Each scene shows the same named points in several views. A view is turned or mirrored, and shifted as a whole, has a little noise and may leave points out.

Scene 1
View 1
<72>: [ -2  -7   2 -13  -1   8  -7 -23   2  -5  -6  -7  12  -3   0  13   5  15
  22 -25   9   3  -9 -14  -9  16 -17   0  -4  -4  -6  -2 -13   3  11  18]
<218>: [  3  -6   3 -13  -5   5 -12 -24   8  -5  -7  -3   9  -3   3  10   8  23
  18 -21   7  -4  -8 -13  -7  14 -17  -2  14  -5  -9   1   1   5   9   7]
<50>: [  0 -12  -4 -18  -7   9  -3 -23   4  -6  -3   2  11 -10   4  14   2   2
  19 -20   7  -3  -5  -8  -4   9 -20   2   0 -12  -6   5  -9  12  11  12]
<146>: [ -1  -8   3  -7  -8  17   7 -14  -6 -17 -27 -12  12  -7 -15  15  11   5
  17 -19   7   6   4  -9 -15  10 -20   2  -5   6 -23  -2 -16   8   7   7]
<163>: [  2 -13   1 -19  -9  10  -9 -24   1  -2   0  -2  17 -13   3  18  -1   0
  18 -19   4  -2  -4  -6  -7   3 -17   6  -9  -9  -2   5 -12  11  11  22]
<40>: [  6  -9   3 -24  -6   3 -23 -29   9   5  12   2  17 -12  12  16  -2   9
  18 -20   3  -8 -10  -9  -4   4 -14   4   1 -16   5   5  -2   6  12  23]
<156>: [ -6 -20 -10 -12  -8  10   1 -27   5   1  -4   0   8  -5  10  10   3  12
  27 -22   9   9 -12 -10   1  21 -26   2   3  -8  -5   8  -6  16  11  10]
<74>: [  1  -9  -1 -11 -10   8  -2 -22   5  -9 -13  -1   8  -5   0  10   8  14
  19 -18   6  -2  -4 -10  -7  11 -20  -1  12  -6 -15   3  -2  11   8   2]
<16>: [ -1 -22  -1  -9 -20  15  -5 -26  -3   0 -10 -10  20 -10  -1  18   1   6
  23 -16   0  12  -5  -3  -5   6 -22  11  -4   5 -11  11  -3  16   5  16]
<216>: [ -5  -6  10 -15   9  11 -17 -23  -4   3   3 -20  22  -2  -3  21   1  20
  25 -37  11  16 -15 -17 -16  20 -12   5 -33   7   5 -10 -32  -8  13  46]
<219>: [  6 -19   4 -19 -20  12 -15 -25  -3   1   1  -4  25 -19   0  23  -5  -7
  15 -12  -6  -2   0   1  -7  -8 -16  13 -10  -4  -4  11  -4  15   7  24]
<129>: [  0 -12   1 -15  -7  10  -9 -24   1  -2  -3  -6  16  -8   1  16   2  10
  21 -22   5   2  -7  -9  -8   9 -17   5  -5  -4  -4   3  -9   8   9  20]
<209>: [ 13  -4   5 -20 -15  -1 -22 -28  16  -3   4  10   9 -10  11   9   4  16
  10 -10   0 -23  -5  -7  -1  -1 -13  -1  33 -21  -7   8  20  10   8  -3]
<65>: [  4  -3   7 -27   3   2 -28 -28   8   5  18   0  19 -11  12  18  -4  10
  17 -27   5 -10 -12 -12  -8   5  -9   2 -11 -17  13  -1 -13  -1  15  36]
<64>: [  1 -12  -1 -25  -4   6 -14 -26   6   2  10   2  15 -13  11  17  -3   3
  20 -22   6  -5  -9  -8  -4   7 -16   4  -9 -16   6   5 -12   9  14  26]
<121>: [  5 -15  -2 -28  -8   0 -24 -33  11  10  21   9  16 -14  21  16  -7   5
  20 -20   3 -11 -13  -7   3   4 -15   5   2 -24  12  10   0  11  14  24]
<46>: [  1   2   2 -14   1   5  -5 -20   7 -13 -10   0   4  -2  -1   8  10  18
  16 -23  12  -7  -5 -16 -10  15 -17  -7  11 -11 -12  -5  -8   2  11   4]
<32>: [ -9  -2  -5 -21  12  11  10 -14  -1 -14  -6   1   6  -9  -2  15   5  -4
  20 -31  19   0  -2 -16 -12  20 -19  -6 -26 -16  -4  -8 -40   4  18  23]
<292>: [ -1 -16   0  -7 -13  12  -4 -24   0  -5 -13  -9  12  -5  -2  14   6  15
  22 -19   5   8  -6  -9  -7  12 -21   4   4   3 -14   5  -2  11   6  10]
<237>: [  0 -11  -3 -10 -13  10   1 -22   4 -10 -15   0   7  -7   0  10   8  11
  18 -16   6   0  -3  -9  -5  11 -22   0  14  -6 -18   6   1  14   8  -1]
<271>: [  0 -12   3 -21  -3   7 -16 -26   3   5   9  -6  20 -11   7  19  -4   6
  21 -25   6   3 -11 -10  -7   9 -15   6 -17  -8   7   2 -16   4  13  33]
<159>: [ -2 -22 -11 -24  -9   6  -8 -31   8   8  14  10  13 -14  20  15  -6  -3
  24 -20   6  -1 -12  -7   6  11 -23   5  -4 -22   8  14  -7  19  15  21]
View 2
<146>: [ 10   0  13 -18   0   4  13   1 -16   5 -14  21   7  -7  11 -27   3  -3
  -6  19   9   8  -2 -15   1   7   4 -17 -26  -4  13  -3  -9 -11  -3  -3]
<209>: [ 10  23  16 -10  10 -21 -27  10  -9  -2   6   4  15  22  -6  -2  -1  -6
  -1 -10 -24  -3  10 -10 -19  15  11  -3  -2  -1   8  -3  24 -21 -14  -2]
<237>: [ 13  11  13 -16   7  -6  -3   2  -7   6  -7  17   8   6   8 -16   8  -7
   0   6  -2  -2   5 -13  -3  13   7  -9 -10  -5   7   2   7 -17  -1  -1]
<64>: [  1  12 -11  -3   7 -17 -15   7 -12 -10 -11   9  -3  15   1   2  -2  10
 -24  -7  -2  -2 -14 -12   2   9   7   1 -11  -7  10  -8  -3 -13   4   0]
<218>: [  6  10   6 -15  14  -9  -3   3 -17   4   2   8   3  12   0 -11   7  -3
 -10  -3  -8  -2   9 -15  -6  15   7 -10 -11  -2   3  -1   1 -17  -6  -1]
<129>: [  2  11  -1  -9   7 -12  -2   3 -17  -6  -6  12  -1   8  -2  -8  -4   5
 -17   0   1  -2  -7 -16  -1   6   6  -7 -16  -5   5  -4  -5  -9   0   2]
<50>: [  9  10  -1 -10   5 -10  -9   5  -8  -2 -12  14   3   9   8  -8   4   3
 -13   2  -1   0  -7 -12   1  11   6  -2 -11  -6  11  -4   0 -15   3  -1]
<219>: [  4  20   5  -3  -4 -18 -11   7  -9 -19 -15  18   7   5  -3  -5 -19   4
 -10   5   6  -2 -21 -14  -5  -6   8  -3 -18 -11  12  -7   5  -3   3   3]
<46>: [  8   2   3 -15  11  -4  -4   5 -17  10  -3   7   4   9   6 -16  14  -1
 -14   1 -10   8   9 -12  -4  22   6 -11 -15   2  11  -4  -4 -22 -10  -5]
<271>: [ -4  10 -14  -4   8 -16  -5   5 -18 -11  -9   9  -8  11  -3  -1  -4  13
 -29  -6   4  -2 -15 -16   3   4   4  -2 -17  -8   6  -8 -11  -9   5   3]
<16>: [  6  16   9 -12   6 -11   6  -1 -10  -6 -11  22   2   3   2 -11  -8  -4
  -3   8  12  -9 -11 -19   2  -1   6  -7 -16 -11   1   2   1  -5   9   7]
<121>: [  1  20 -12   0  10 -26 -28  10  -8 -14  -6   6  -2  25  -5  11  -4   9
 -22 -17  -9  -8 -12 -12  -4  10   7   7  -3  -7   6  -7   7 -15   4   3]
<72>: [  3   5  -3 -13  12  -7   3   2 -18   2  -7  11  -4   7   3 -12   7   4
 -19   0   1   0  -2 -16   2  12   5  -9 -18  -3   5  -3 -10 -13   0   0]
<65>: [ -6  11 -17  -2  12 -19 -15  10 -22 -12  -3   1  -7  19  -8   6  -3  16
 -34 -15  -8  -1 -11 -13  -2  10   6   0 -13  -2   7 -11  -8 -12  -2   0]
<156>: [  9  11  -2 -13  15 -11  -2  -1  -5   4 -10  17  -2  12  11  -7  11  -2
  -9  -1   6 -10  -3 -16   8  14   6  -1  -5  -9  -1   4  -1 -16  12   3]
<40>: [ -1  17  -6  -5  10 -20 -17   8 -15 -11  -3   6   0  18  -7   3  -4   8
 -21 -11  -8  -4  -8 -13  -5   8   7   0 -10  -5   6  -7   2 -13  -2   2]
<292>: [  8  11   9 -15  10  -8   5  -1 -14   2  -7  17   2   4   4 -14   2  -4
  -6   5   5  -5  -1 -17   0   7   6 -10 -16  -7   1   2  -1 -10   3   3]
<159>: [  6  16 -10  -3   8 -20 -22   7   0  -9 -14  14  -1  19   9   5   4   5
 -17  -9   0  -8 -15 -11   4  11   7   8  -1 -11   6  -3   7 -16  12   3]
<163>: [  4  11  -4  -6   3 -13  -8   6 -11 -11 -13  15   1   8   2  -6  -5   7
 -18   2   3   1 -16 -13   1   5   6  -2 -16  -8  11  -7  -2 -10   4   0]
View 3
<146>: [ 29  21   9  -9   8  17 -17   5 -12  -5  20 -16   4   3  -9   3  11   5
  -8   7   1  -3 -13  11   8   4 -19  -1  -2   5  -5 -18 -10  -4  -7   7]
<216>: [ 24  -1  39   2  -3  19  -9   3 -19   1  16 -15 -25 -10  -8  -4  20  10
 -12  23   5  -3  -8   3 -22  17  -7  10  21 -36  -4   1  -2  10  12  20]
<121>: [-11  -9  14  -2  20 -10  11 -17 -10 -19  12  -4   8 -12  21 -19   3 -15
  10  18  23  -5  -5 -11 -18  15 -21  -6  15  -9   9  24   1  10  10  -5]
<32>: [ 16  21  12   4   0   2 -21   0 -24   3  25 -20 -11  -6 -10 -20  11   4
 -12   6  19   0   6  17  -7   3  -4   9  -6 -27  -3   2  -4   0   2   3]
<50>: [  9   7  10  -1  13   3  -7  -8 -11 -12  17  -9   8  -4   3 -12   8  -5
   1  13  14  -3  -4   4  -6   6 -20  -4   4  -2   2   2  -4   0   1  -1]
<237>: [ 14   5   4  -2  16   9 -12  -5  -9 -11  19  -3  16   2  -2  -7   7  -4
   2  13   9  -2 -10   6   1  -2 -27 -13   3  14  -1  -9  -8  -3  -5   2]
<292>: [ 19   2  16  -3  13  14 -10  -4  -7 -12  16  -6  10   0  -1   0  12  -1
   0  19   5   0 -11   3  -3   4 -24  -6   9   9  -2 -11  -7  -2  -1   6]
<159>: [ -1  -1  18   7  14  -7   0 -20  -9 -20  12  -6   9 -12  16 -20   9 -12
   8  22  23   5   7  -2 -15   9 -17   2   8  -6   6  14   1   2  12  -8]
<74>: [ 13   3   5  -3  15   9 -11  -4 -10 -10  20  -3  13   2  -4  -7   7  -3
   0  14   9  -4 -11   6  -1  -1 -25 -14   4  10  -1  -7  -8  -3  -6   3]
<271>: [ 12   1  26  -2   8   8  -2  -6 -13  -9  14 -13  -8  -9   5  -8  13  -1
  -3  19  11  -2  -7  -1 -15  16 -13   5  15 -21   2   7  -1   7   9   7]
<40>: [ -2  -7  16  -4  16   1   6 -10 -11 -13  13  -5   3  -8  11 -13   6  -7
   4  17  16  -8 -11  -8 -16  13 -21  -7  16 -11   5  15  -2  10   6   3]
<219>: [ 13  13  17 -16  17   5   9  -8  -4 -20   6 -19   6  -7  19   2   7  -8
   3  13   7  -4 -13  -8   0  26 -19   7   7  -1   7   4  -1   4   8  -3]
<65>: [ -3  -8  20  -2  12   1   4  -8 -17  -7  15  -7  -6 -11   7 -16   7  -5
   1  17  17 -10 -10  -7 -22  15 -16  -5  20 -25   5  21   0  14   8   8]
<64>: [  2   2  17  -1  13  -1   1 -11 -13 -13  13 -11  -1  -9  10 -15   6  -8
   1  15  18  -3  -4  -2 -14  13 -16   1  10 -14   4  12  -1   6   8   0]
<72>: [ 14   1  17   1   8  10 -10  -1 -14  -5  19  -7  -1  -3  -6  -9  11   1
  -3  17  10  -4  -8   6 -11   4 -18  -5  11  -8  -2  -2  -6   3   1  10]
<156>: [ 13  -2  18   9  12   7 -12 -12  -8 -15  17  -2  11  -5   1 -12  14  -5
   3  24  14   8   3   7  -9  -1 -21  -4   8   5  -2  -5  -5  -4   4   1]
View 4
<46>: [ 16  -8  17 -22   7 -10 -24 -17  -5  15   1  -2 -18 -13   1   2  -1   0
  11   0  -2  11  -1   1 -16  11  -7  -5   3   5 -11 -22   9  15  -7 -15]
<163>: [ 14   3  25 -15  11 -17 -17   0  -5   8   5 -12 -16   5  -6  -5  12   6
   2   0   4  15   0  -4   2  -6  -3   3   8   5 -10 -10  -1   6 -23   1]
<65>: [  8 -11  22 -19   5 -11 -27   5   3   8  14 -13 -15   7 -12  -3  11   1
  -5  -5 -18   2  -1 -10 -12 -14   2   2  -2   7   0  -2   0  -8 -19  -4]
<271>: [ 13   2  25 -14   5 -15 -18   2  -3   8  14 -13 -16  14  -9  -6  10   3
  -1   0  -5   9  -1  -8  -5 -12   4   6   0   0  -5  -4   0  -3 -24  -2]
<32>: [ 24  11   7 -19  11 -19  -8 -16 -10   6  -1 -13  -8  11 -13 -11  -9  14
  -9  15   1   9   1   7 -17   1  12   4   2 -17  -3 -20  21   6  -7 -20]
<64>: [  9  -4  24 -19  14 -14 -21   0  -5   8   8 -15 -14   4 -10  -7  13   5
  -6  -3  -6   7   0  -7   0 -10  -2   1   4   5  -5  -4   0   1 -22  -4]
<74>: [ 15  -3  24 -19  11  -9 -20 -17  -9  15   4  -2 -18 -11   6  -1   7   0
  15  -4   7  16   1  -1  -3  12 -14  -3   6   7 -17 -19   3  20 -16 -11]
<40>: [  6 -10  26 -20  10 -10 -28   3   0  10  10 -12 -17  -2  -7  -3  15   0
   0  -9  -9   6  -2 -10  -3 -10  -6  -1   3  12  -6  -3  -4   1 -22  -1]
<159>: [  3  -4  28 -19  25  -5 -18  -7 -15   8  12 -18 -11   3 -10 -15  18   7
 -13 -11  -4   3  -1 -10  12 -11  -7   0   2   3  -8   5  -2   5 -27 -10]
<129>: [ 16   3  26 -14   6 -13 -16  -5  -5  11  10  -7 -15   4  -2  -3   9   2
   8  -2   3  14  -2  -4  -3  -1  -4   4   4   3 -10 -11   1   8 -21  -4]
<292>: [ 17   5  28 -12   5 -11 -14 -12 -10  15  12  -1 -19   0   6  -1   9  -1
  18  -3  10  19  -1  -3   0   7 -10   3   5   4 -17 -16   0  17 -22  -6]
<218>: [ 13  -8  24 -20   4  -7 -25 -13  -5  17  10   0 -19 -11   4   2   7  -3
  16  -8  -1  11  -1  -4 -10   8 -11  -3   1   9 -14 -15   2  14 -13 -10]
<219>: [ 14   5  32 -12  13 -23 -18  10  -1   6   2 -13 -17   5  -5  -3  20   5
   6  -1  11  23   0  -6  12  -9  -8   5  15  13 -12  -9  -9   7 -31  13]
<121>: [  0 -15  28 -22  19  -6 -30   3  -4   8  12 -16 -14  -2 -11  -8  21   2
 -12 -14 -13   1  -2 -13   5 -14  -8  -3   3  13  -5   5  -6  -2 -25  -3]
<216>: [ 24  14  21  -6 -17 -17  -9   3   3  11  26  -6 -18  31  -7  -1   0   0
   8  11  -9  11  -2  -7 -25 -12  17  17 -10 -14  -1  -9   8 -10 -20  -5]
<209>: [  2 -27  27 -28  18  -5 -40  -6   0  14  -2  -5 -21 -30   2   3  18  -4
  10 -18  -6   7   0  -8   1   6 -25 -13  10  29 -13 -11  -7  16 -16  -2]
<50>: [ 14   0  23 -19  16 -12 -17 -10 -10  10   4  -9 -14  -3  -3  -6   9   5
   3  -2   5  12   0  -3   1   1  -7   0   6   4 -11 -12   3  12 -18  -8]
<156>: [ 11   4  27 -15  14  -3 -12 -19 -18  16  17  -5 -15   1   2 -10  11   1
   4  -9   6  10  -2  -6   3   3 -10   2   0  -2 -16  -7   2  15 -22 -17]
<16>: [ 16  12  34  -8   6 -14 -10  -4 -11  13  14  -4 -18   6   5  -4  15   1
  16  -3  16  23  -1  -5  10   1 -11   7   7   5 -18 -12  -6  16 -29   1]
<237>: [ 15  -2  25 -19  13  -9 -18 -18 -11  15   3  -1 -17 -13   7  -2   8   1
  15  -5  11  18   0  -1   2  13 -16  -4   7   8 -18 -19   2  23 -17 -11]

Which points are out of place in each view (at most two, in the order of its rows)? Write none if all are in place.
view 1 -> <65>
view 2 -> <129>, <159>
view 3 -> <121>, <271>
view 4 -> <32>

Scene 2
View 1
<47>: [ -1  -4  16  19  19 -15  -3   9 -18   7  11   5   6  -5 -13   3  16  11
   7 -15  -7  31   1  14  -5   0  -7  -9  34   2   0  21  12 -17 -12  -4]
<145>: [ -5 -11  15   9   3   8  -8   3  18  -4  14 -13  12  -4  -6 -18   3  11
   4   6  -1  12   1  15  -9  11  -1  -1  -3  -3  -7  -1   7 -14 -12   7]
<110>: [ -4   2  13  19   9   3   0   7   8  -3  16   0   6   1  -1  -3   7  18
   0  -1  -2  25   5  12  -7  17  -3  -5  14  -9  -1   9  10 -19  -4   5]
<23>: [ -7   0  11  15   9  -1  -1   7   5  -1  20   3   8  -3  -3  -2  10  15
   0  -1   1  21   5  13  -7  16  -6   0  16  -4  -4  12   7 -21  -7   4]
<139>: [  3 -10  19  14  25 -23  -7  10 -13   8   6  -7   3 -10 -23   4   7   7
  17 -20 -12  32  -4   9   0 -20  -4 -14  31   8   1  14  15  -9 -15  -9]
<119>: [ -3   4  14  15  11   4  -4   7  28  -8  17 -10   0   5  -2   0  -4  22
   3   2  -2  21   4   7  -5  11   3  -6   4 -13  -6  -8  12 -13   1   7]
<4>: [  5  -6  14   7  24 -15 -14   8   5   3  11 -10  -3   2 -20   8   6  13
  18 -14  -2  21  -5   8  -3 -17  -2 -13  23   0 -15  -6  11  -5 -11   0]
<18>: [ -7  -9   8   5  10  -8  -6   5   0   4  21   1   9  -9 -13  -1  13   6
  10  -3   5  10   2  14  -7   3  -9   3  18   5 -13  10   3 -16 -13   1]
<108>: [ -9  11  -2  -1  12   0  -8   6  38 -10  36   4  -9   8   0  21   3  25
   7   4  21  -1   8   5  -8  13  -4   5   9 -13 -31 -16  -2 -15   6  12]
<5>: [-16  -9  12  11   9 -21   9  10   4   2  22   0  16 -27 -12  -2  -3   3
   7  -8  -8  21  10   6   4  -1  -9   5  14  10  13  28  10 -21  -8 -15]
<170>: [  0 -12  22  15  11   3  -8   6  17  -2   5 -22  10  -3 -11 -19  -4  13
   6  -1 -13  25  -3  11  -5   0   4 -11   0  -3   4  -2  16  -8 -11   2]
<91>: [ -1   8  15  26  15  -2   2   9  -1  -3  13   5   3   4  -1   4  10  22
  -1  -8  -6  36   4  11  -6  17  -2 -11  25 -11   3  14  13 -21  -2   2]
<115>: [-14 -18   6 -10   9 -17  -7   6  28   0  27 -14   8 -23 -19   0  -7   1
  20  -2   5  -3   5   5   1 -17  -7  10   0  13 -11   0   2 -10 -11  -6]
<100>: [ -7  -5  14  11   6   5  -5   4  22  -5  16 -12  10  -3  -4 -13   0  15
   3   5  -3  16   3  11  -6  11   0  -2  -1  -6  -3   0   9 -15  -7   5]
View 2
<115>: [ 12  -5 -18 -16   3  -4   1  -1  14  -8  -7 -11   3  14  -9 -10  17  -6
 -13  25  -4   2 -12  11  14  -1  -6  -8  15 -17   6 -10  -3   8 -22  -3]
<100>: [ -2  -6  -6   5   2 -14   9   3   2  -9   4 -18  -7  19  24  -8   8   2
 -15  12  -2  -7  -5   3   0  -2 -10 -21 -12   0   1   0   6   3 -12 -11]
<23>: [  2   0   0  11  -1 -15   5   2  -3  -7   8 -31 -13  10  33 -10  17   0
  -4   5   0  -9 -17   9  -1   3 -15 -11 -17 -11 -10  -4  -6  -4  -7 -21]
<5>: [  9   3  -2  -5  16  -2  -6   3   9 -13   0 -21 -20   6  12  -1   8  -5
   9   2   9   4  -7  25   9  -8  -6  -8  -7 -22   0 -14 -28   1 -16 -11]
<119>: [  1  -3  -3  14  -2 -23   6  -6   1  -5   7 -28  -8  15  20  -6   5  11
 -15  10  -2 -10  -1  -1  -6   1  -6 -21  -8   4  -2  -9   6   1 -10  -9]
<110>: [  0   1   1  14  -1 -19   4  -1  -2  -7   9 -31 -14  11  32  -6  11   5
  -6   4   0 -10 -10   5  -3   2 -11 -16 -16  -6  -9  -5  -3  -3  -6 -18]
<170>: [ -7   1  -7   0   8  -7  -1   2   4  -8   4 -15 -14  19  23  -2  -2   8
 -17   4  -6  -5   0  -4  12  -9  -2 -32 -12  -4  -4   6  11   1 -11  -3]
<145>: [ -2  -5  -8   1   1 -10   9   6   2  -9   4 -14  -4  19  27 -11  12  -2
 -17  14  -4  -7 -11   1   6  -2 -13 -19 -12  -4   0   6  10   2 -12 -12]
<4>: [  6  11 -11  -3  -4 -10 -12 -11   4  -2   7 -32 -10   8   3  -5  12  17
 -12   4 -15  -6 -17  -7  22   3   0 -22   9 -23 -24  -8   5  -6  -5  -8]
<47>: [  4  15   1   3   5  -6 -12  -3  -1  -7  11 -37 -24   3  25  -3  12   8
   6  -9  -5  -4 -20   8  17  -1  -6 -16 -11 -28 -26  -8 -15 -11  -2 -19]
<139>: [  4  18  -4  -7   8   0 -22  -6   6  -6   8 -32 -23   3   9   2   6  14
   2  -9 -10  -1 -15   3  29  -4   3 -22   0 -34 -27  -7 -12  -9  -4  -9]
View 3
<145>: [ 10 -13  -2 -11  -3  -1  -3   1  -3  16  -2  -6   0 -44  -4  -1   6  -5
 -12   6  10  13  -7  -3   4 -19 -11   4  16  16   4  11   0  -5  11   0]
<110>: [  7  -8 -10  -4  -1   8  -6  -2 -18  13   1   9  -8 -28 -16  -5   9  -4
 -15   1   6   5  -7  -2   0   0 -14   8  12   9  12  15  -4 -13  30  -1]
<18>: [  8  -7  -1 -12   7   4   7  -8 -14  23   5 -10 -10 -26 -28  -5   9   1
 -14  -1   1   6  -7  -1  12  -3   0   7  19   1  12  17  11  -2  14  -1]
<119>: [ 12  -6  -4   4   2  -2  -2   0 -13   8  -1  13   3 -29  -7  -1  10  -6
 -19   6   8  11   2  -2   3  -7  -8  13   0  16  15  10 -13 -10  25  -5]
<170>: [  9 -16 -11   1  -1   5   6   1  -1  19 -10   3   6 -33   2   0  -3 -11
  -8  -2  10  20 -10  -4   5 -17  -4   4  14  16  17   8 -10  -5  23  11]
<91>: [  6  -9 -15   2   0  16  -5  -3 -24  14   1  15 -12 -15 -19 -10   5  -7
 -14  -3   6   1  -9  -1  -1   9 -17   7  10   5  17  16  -6 -17  43   2]
<4>: [ 19 -13  -6   4  15  11  22  -7 -11  27   1 -12  10 -11 -17 -13  -2  -8
  -9  -3   6   8   0   4  24  -3   5  15   6   3  29  15  -2  -2  24   4]
<115>: [  8  -3   7  -5  15 -14  21 -12  -4  22  -3  -9   3 -30 -23   7  11   1
 -19  -3  -3  23   2  -5  17 -13  28   9  16   9  23   8   5   9  -4   1]
<23>: [  5  -7  -7  -8   0   7  -4  -5 -18  15   3   4 -12 -26 -22  -5  11  -1
 -17   1   4   4  -8  -2   2   2 -11   7  14   6  10  16   2 -10  25  -3]
<108>: [ 25   6  12  -2  14 -15  -1  -4 -21   2  16  -1   6 -32 -24  -8  25   4
 -30  18   4  -3  19   2  13  -3  -8  27 -15  14   9  15  -3  -7  10 -28]
<47>: [  4 -12 -15  -3   4  23   9 -10 -20  27   1  -1 -13  -8 -28 -12  -1  -5
  -8 -10   1   4 -14   0  10  10  -3   5  22  -6  24  19   5  -9  37  10]
<5>: [ -9  -2  -8  -4   4   1   8 -13 -15  21  -7  12 -20 -19 -31   9  10   0
 -18 -14  -6  21 -13 -10  -1   4  19  -2  28   2  24  11   4  -2  17  11]
View 4
<108>: [ 24  -4   3 -10  -7   4  11  -7 -12 -24  25  -9  12 -10 -11 -29   8   2
 -16  22   3 -12  -6  -6  -8 -20  -5 -20  -2   1  -8 -12   9 -28   9  10]
<139>: [ -3   7  -9  12   9  19   2 -17  -2  -3  -1  -3   1 -15  22 -19 -14  10
  32  -9 -31 -16  -3  -6   5   0  -5  22 -21   3  13  12   3  20  16  -3]
<4>: [ 10   5  -8   6   3  14   9 -22  -4  -8   4  -6  15  -8  17 -26 -14   9
  18  -1 -27 -10  -6  -5  -6  -5  -4   1 -17  -1   1   8   3   9  13   2]
<100>: [ -7   3  10   2  -5  14   5   1  -7  -7  16 -16 -11  -8   9  -6  -5  23
   3  21  -1  -2  -1   0   0 -17   6 -13  -4  -1 -11  17  11   6  20  17]
<47>: [ -1   9  -5  11  13  17   1  -9  -2   2   7  -1  -7 -15  11 -19 -10   5
  26  -3 -18 -20  -1  -2  13  -4   0  17 -21   4  13   0   7  14  14  -1]
<170>: [-11   5   7   6  -1  16   4  -9  -6  -4   9 -13  -9  -6  20  -5 -14  27
  14  13 -11   1  -2  -1  -4 -13   4  -8  -8  -2 -12  26   8  18  20  14]
<91>: [ -6  10   2   9  21  11  -3 -12 -10   1  20   6 -20 -12   1 -13 -11  14
  19  10   6 -16  -2  -1   9 -16  -2   6 -18   9   1  -5   7   7  11   2]
<5>: [-15  -2   4   5  -6  19  -1  11  -8 -13   8 -12 -18 -30  12  -7   8  14
  16   4 -19 -17   3  -6  16  -4  -7  28  -4   8  19  14  10   9  23   2]
<115>: [  3  -8   1  -5 -27  18  13   9  -4 -25   4 -28  13 -19  16 -18  11  10
  -3   9 -32  -9  -1  -9  -2  -4  -4   3   3  -4   7  22  10  -3  23  11]
<23>: [ -1   6   5   3   6  13   2   2  -5  -2  17  -7 -13 -14   1 -13  -3  11
   8  13   1 -14   0   0  13 -15   5   1 -12   3   3  -3  11   2  15   8]
<119>: [ -2   2   7   2   3   9   3 -11 -15 -13  20  -5  -9  -9   3 -12  -5  21
   5  19   4  -6  -3  -3  -5 -19  -4 -10  -5   4 -12   9   8  -1  14  11]
<145>: [ -3   5   8   1  -6  15   8   4  -1  -3  14 -19  -7  -6  10  -7  -6  18
   2  19  -5  -2  -1   2   4 -16  12 -15  -7  -5  -9  14  13   7  20  19]
<18>: [  5   4  -1   1  -4  17   8   6   3  -3   9 -15   0 -15   7 -17   0   3
   7   7 -17 -15  -1   0  13  -8   8   3 -12  -2   9  -1  12   2  17   8]

Which points are out of place in each view (at most two, in the order of its rows)? Write none if all are in place.
view 1 -> <119>
view 2 -> <23>
view 3 -> <145>, <115>
view 4 -> <100>, <47>
